Points on a hilly landscape, in no order, each with its height.
From any point a climber steps to the highest of the 2 points nearest to it. It stops when none of these is higher. Distance is the straight distance between rows; heights are no part of it.
zof: [-6 16 27 -4 2 -13 -1 -21 -6 24 1 -5 9 -2 -21 11 2 -18 7 -5]  h=432
Tevan: [-12 -33 -24 -19 -5 23 -14 18 26 -32 1 7 -34 30 20 -17 -6 28 -19 7]  h=663
kelab: [25 0 -6 23 24 23 11 5 -4 5 2 -11 16 4 19 -8 -17 -16 34 -24]  h=134
gesi: [-4 23 6 -14 7 -9 -4 12 -34 -2 -9 48 -15 8 -13 -2 -17 -3 -28 -2]  h=529
Pakod: [1 23 15 -21 -12 5 -29 -5 3 13 -14 16 10 13 -10 10 -15 -5 -26 -11]  h=714
fil: [10 13 5 25 -11 -26 0 -7 -5 -12 -12 18 13 -24 21 0 13 11 -8 -2]  h=452
Soraf: [10 -11 6 18 -10 1 25 -7 5 4 -11 3 19 -16 9 4 12 2 35 -3]  h=236
dibe: [18 -28 35 -2 17 -33 15 -17 26 -1 4 -36 4 -22 -5 5 36 -16 23 2]  h=393
Zoz: [-9 -27 15 -9 7 -28 15 -7 13 1 -2 -18 -25 6 -13 2 21 28 -3 36]  h=209
lilu: [-1 20 20 7 -14 -15 -2 -24 -2 -4 22 31 1 12 3 -10 -2 -22 -12 -20]  h=86
muvo: [-6 21 46 -12 5 -26 -4 -22 -18 29 18 8 -6 8 -37 11 16 -24 -2 -8]  h=470
Velop: [-5 -5 -17 -8 3 55 -12 24 1 27 -1 -4 -15 37 -10 -9 -28 -11 0 -23]  h=189
timug: [6 4 -23 7 12 2 -3 21 -9 -21 -16 9 -2 -5 22 -9 -19 20 -19 9]  h=379
Vez: [-18 2 20 -22 -23 15 -13 -11 15 32 7 18 -18 47 -33 0 4 -19 -12 -18]  h=454
mopep: [9 -7 43 6 -1 -33 18 -19 10 3 18 13 -14 6 -9 -7 29 5 5 9]  h=49
zot: [15 -6 -21 22 21 18 -9 10 4 -3 -3 -31 16 -14 26 -3 -15 0 18 -11]  h=159
Zizuv: [0 -18 -22 -13 3 -34 -8 15 11 -36 -12 -31 -23 -4 7 1 9 28 -44 34]  h=550
fabib: [-8 20 -16 -8 -18 54 0 24 -17 27 13 12 -3 37 -13 -1 -30 -29 11 -24]  h=179
Dofu: [0 19 -22 5 -6 0 -30 11 4 -13 -20 -26 23 -27 17 12 -5 16 -22 14]  h=505
ramop: [-15 2 -18 -3 20 19 10 15 -29 16 -5 10 -14 27 -13 -9 -21 -12 1 -5]  h=604
tolis: [6 16 7 -8 2 -37 -5 7 -9 -28 -8 35 -19 -10 0 -7 12 25 -43 12]  h=469
lan: [6 9 15 -12 -16 20 -27 -8 21 12 -12 -5 22 16 3 5 -13 0 0 -17]  h=655
modo: [-11 30 -22 -19 -8 52 -6 34 -27 11 12 37 -12 25 -15 -5 -37 -22 -14 -18]  h=173
barem: [2 14 -33 5 -6 -22 -21 25 -13 -23 -30 -22 8 -40 11 7 2 19 -40 17]  h=520
pefod: [29 -15 -32 -2 4 10 -32 29 15 -36 -13 -33 4 -5 38 4 -16 33 -14 1]  h=184
nop: [3 22 30 16 -1 -44 -1 -23 -7 -8 25 27 -5 -5 2 -8 21 -11 -18 -3]  h=78
vazon: [-15 -36 -16 1 -4 30 37 0 20 -3 20 2 -12 23 -2 -16 -2 -7 34 5]  h=314
nodov: [-7 35 10 1 -11 -3 2 -4 -43 9 -2 47 5 0 -9 5 -15 -11 -9 -12]  h=507
ruzez: [5 -12 -15 0 -2 37 5 14 5 1 -4 -2 5 16 10 -2 -22 18 20 4]  h=250
sab: [6 -21 0 -4 -13 -9 -5 -1 26 -27 -8 -13 3 6 25 1 9 30 3 8]  h=448
Vam: [-2 25 -5 20 -13 22 4 -16 -2 6 28 -6 42 -30 2 6 2 -41 29 -22]  h=413
paf: [18 10 4 13 3 17 5 0 -2 7 5 7 7 20 10 -11 -15 -23 14 -37]  h=113
poma: [13 -3 17 -6 -10 7 -6 -16 28 3 -8 -23 29 -5 10 11 7 -7 21 -16]  h=564
Momib: [-14 1 -11 -17 28 10 5 20 -28 3 -13 30 -30 14 -16 -10 -20 4 -23 3]  h=557
logeg: [10 20 -14 -2 -7 18 -23 17 1 -27 -9 23 9 -7 18 -3 -23 10 -23 -3]  h=390
vava: [4 -29 -4 9 -3 6 28 -8 24 -13 2 -20 18 -26 14 2 19 5 40 11]  h=201
Duko: [-10 -7 48 -7 20 -30 12 -15 -5 19 31 -11 -27 3 -37 -2 35 -3 3 27]  h=455
sibob: [6 13 5 -10 11 -3 -11 0 -14 7 -29 1 4 1 -7 11 -13 11 -19 3]  h=780
nesu: [16 -11 25 21 8 -48 13 -18 9 -1 -1 -15 9 -47 2 5 46 -14 12 -3]  h=323
Basul: [-15 7 37 -8 15 -22 -3 -13 -5 16 35 4 -28 18 -32 -9 20 -16 -16 6]  h=521
viv: [-11 -42 2 -15 -7 6 12 -6 27 -7 0 -6 -23 32 2 -7 11 24 11 13]  h=616
lem: [-13 -12 -17 -17 20 28 -18 9 9 13 -1 -19 -20 28 -8 -11 -23 -10 -13 -9]  h=199
gones: [4 34 11 -1 -32 5 -11 -22 -13 16 6 21 37 -2 -7 17 -15 -18 7 -18]  h=392
samo: [5 31 12 2 -28 9 -1 -19 -13 22 24 21 21 17 -16 8 -12 -44 9 -35]  h=389
Livor: [7 -12 -3 -1 24 -9 1 -1 -3 8 -25 -22 -3 2 1 5 -5 14 -1 6]  h=666
bib: [-3 -43 -5 -5 -4 7 11 -9 37 -24 8 -31 -5 12 15 -4 11 18 22 9]  h=516
Dur: [-20 33 -3 -12 2 -17 -21 4 -18 -19 -1 28 2 -24 -11 0 -9 -1 -43 8]  h=410
Mipiz: [-1 28 0 -10 -39 32 0 -9 -5 33 24 11 6 44 -27 10 -11 -49 7 -38]  h=409
kug: [-8 -20 -38 -9 18 37 -16 20 9 -8 5 -17 -16 18 10 -12 -31 10 -7 6]  h=210
zube: [15 -1 9 16 1 0 27 -9 -15 19 -14 -2 31 -35 -9 13 13 -21 47 -16]  h=273
fope: [-2 1 -30 -21 8 -22 -16 27 -6 -29 -21 -17 -17 -18 2 5 -7 22 -49 23]  h=535
napo: [-2 -1 24 3 2 -11 35 -19 -16 20 4 3 19 -31 -28 10 25 -31 45 -5]  h=305
dovo: [9 5 20 9 -9 1 6 -23 17 3 25 11 4 24 1 -15 2 -36 10 -31]  h=97
Gitub: [-13 -30 -31 2 13 20 18 -2 12 -8 19 -22 -12 8 11 -13 -18 8 21 17]  h=378
naf: [2 23 -1 13 -34 21 2 -9 -9 12 0 18 39 -22 5 18 -5 0 27 1]  h=416
fusi: [-10 25 2 2 -17 32 -13 -8 17 7 21 -13 34 -6 5 8 -12 -21 18 -13]  h=444
supo: [32 -6 -28 25 -3 2 -19 31 7 -22 -24 -20 12 -18 47 5 -8 37 2 -2]  h=193
lazar: [-5 -9 -5 -22 13 10 -10 27 4 -14 -19 34 -36 20 -3 -13 -12 14 -33 -5]  h=528
nis: [-10 -9 12 -12 8 -2 2 -9 11 12 4 1 -21 30 -12 -8 5 -9 -6 -2]  h=679
melis: [-8 8 -8 27 -7 -29 0 -13 -5 -3 -8 -18 16 -56 11 8 33 -6 7 3]  h=268
vutud: [-17 -1 13 -9 28 -21 0 -1 -2 3 12 -5 -29 13 -15 -9 6 -2 -24 14]  h=589
dil: [-2 -23 33 -17 13 -13 42 -12 2 21 8 -13 8 -18 -40 6 28 -31 43 9]  h=345
keto: [15 -14 -46 13 30 18 -3 23 -18 -14 -11 -11 -10 -8 28 -9 -30 21 -7 7]  h=366
kovab: [-16 -12 -17 -3 -16 48 17 11 10 9 14 6 -6 29 -3 -12 -17 -5 23 -1]  h=276
raz: [1 -18 -30 27 -7 3 13 2 8 -13 -5 -28 18 -37 23 7 16 12 25 16]  h=228
mobav: [3 -21 -6 -14 19 -18 -10 5 10 -11 -13 -29 -22 11 3 0 0 19 -28 20]  h=582
faso: [-8 -4 16 -30 -8 5 -18 11 6 7 -14 33 -29 28 -19 -6 -5 12 -31 -6]  h=504
fanek: [-13 39 -20 -4 -10 10 -25 13 -15 -16 -5 23 18 -27 3 4 -21 1 -26 8]  h=402
Vosa: [-3 12 -19 10 27 10 7 8 -33 7 -8 0 3 -3 3 -5 -26 -13 2 -7]  h=678
mano: [-7 -13 20 -1 6 -33 10 -11 12 5 -4 -31 -2 -22 -11 16 32 13 2 26]  h=231
musap: [-5 7 34 15 10 -41 14 -27 -8 3 24 7 -2 -21 -13 0 31 -14 5 4]  h=66
zulin: [-13 33 23 -11 -7 -36 -11 -5 -25 -9 18 39 -9 -14 -20 7 9 4 -37 20]  h=424
zuget: [15 -5 14 -4 13 -31 7 5 -6 -6 -11 21 -34 16 -3 -7 9 24 -25 10]  h=511
bavor: [13 -9 42 -14 -2 -8 -6 -19 22 22 2 2 -13 38 -19 -2 14 -11 0 -18]  h=574
Taz: [0 22 -9 11 -10 19 -22 -1 7 3 -4 -22 35 -21 11 11 -10 -1 7 4]  h=477
zubut: [6 1 7 10 -26 -31 -2 -6 15 -29 -13 4 4 -9 23 2 25 25 -15 15]  h=421
bila: [-25 -34 -10 -20 -9 24 -2 14 17 -1 -1 10 -35 36 -5 -14 -4 19 -10 11]  h=722
Kuzav: [5 -49 -39 1 8 0 14 2 19 -28 7 -36 -11 4 28 -4 -2 22 17 16]  h=442
pasal: [-17 -17 29 -16 10 -12 22 -14 6 23 17 -18 -8 -3 -36 4 23 -11 22 20]  h=391
bis: [17 -10 -20 9 20 3 -22 8 13 -26 -4 -27 2 4 33 -6 -12 7 -7 -6]  h=175
bim: [-5 1 -21 33 30 -9 17 -2 -33 -1 -3 -5 4 -26 13 -10 -2 -7 15 -2]  h=573
sol: [9 12 -1 26 9 -14 13 -6 -29 -2 -10 24 6 -16 16 -7 2 0 8 -10]  h=497
Pakav: [0 22 -1 3 -35 28 24 -6 -16 19 4 25 27 8 -11 13 -10 -11 34 -8]  h=445
mafum: [10 4 11 29 -10 -56 0 -10 2 -3 -12 -23 6 -49 6 10 51 8 -7 9]  h=288
fego: [0 26 17 6 1 -47 -3 -3 -34 -8 -2 31 -9 -26 -4 2 19 19 -27 16]  h=443
Gid: [-19 5 5 -6 2 9 17 -6 -11 22 -2 -10 14 -3 -18 9 -3 -14 22 3]  h=395
Fefov: [23 -16 -42 35 3 -2 -10 21 -1 -11 -19 -37 13 -42 38 10 6 29 20 4]  h=208
Tirob: [6 22 -4 -1 -23 19 11 4 -27 10 -11 43 13 12 -4 3 -21 6 6 -7]  h=480
gifo: [0 -5 33 -28 -26 5 -21 -4 20 23 1 34 -25 42 -25 -5 10 7 -24 -16]  h=479
vimi: [-15 1 -3 8 0 -15 3 -12 9 -5 -3 -21 15 -27 4 8 17 0 3 15]  h=251
nezun: [12 -23 -38 9 11 40 -10 27 13 -16 11 -18 0 10 29 -9 -28 23 19 9]  h=226
bavu: [6 -33 -46 13 23 -3 14 13 -9 -19 -5 -24 -13 -11 26 -7 -10 26 1 22]  h=394
Tus: [-16 20 4 -17 -28 30 -14 -5 13 19 12 12 6 33 -17 0 -13 -25 -4 -24]  h=430
Visop: [12 -16 32 -7 2 -10 14 -20 25 7 -1 -14 17 -9 -9 6 21 -19 24 -5]  h=474

For each start below, name the point where the climber stops.
melis: sibob
Taz: sibob
nezun: bila
timug: nis
Pakav: Vosa
samo: Vosa
lilu: raz

For each start below, name every point that the climber comes to, in order.
fabib: Velop > lem > kug > nezun > ruzez > kovab > vazon > Gitub > Kuzav > bib > viv > bila
gones: naf > Pakav > Tirob > nodov > gesi > Momib > ramop > Vosa
mano: vimi > melis > mafum > nesu > dibe > Visop > poma > lan > Pakod > sibob
Vam: fusi > Taz > Dofu > barem > fope > Zizuv > mobav > Livor > sibob
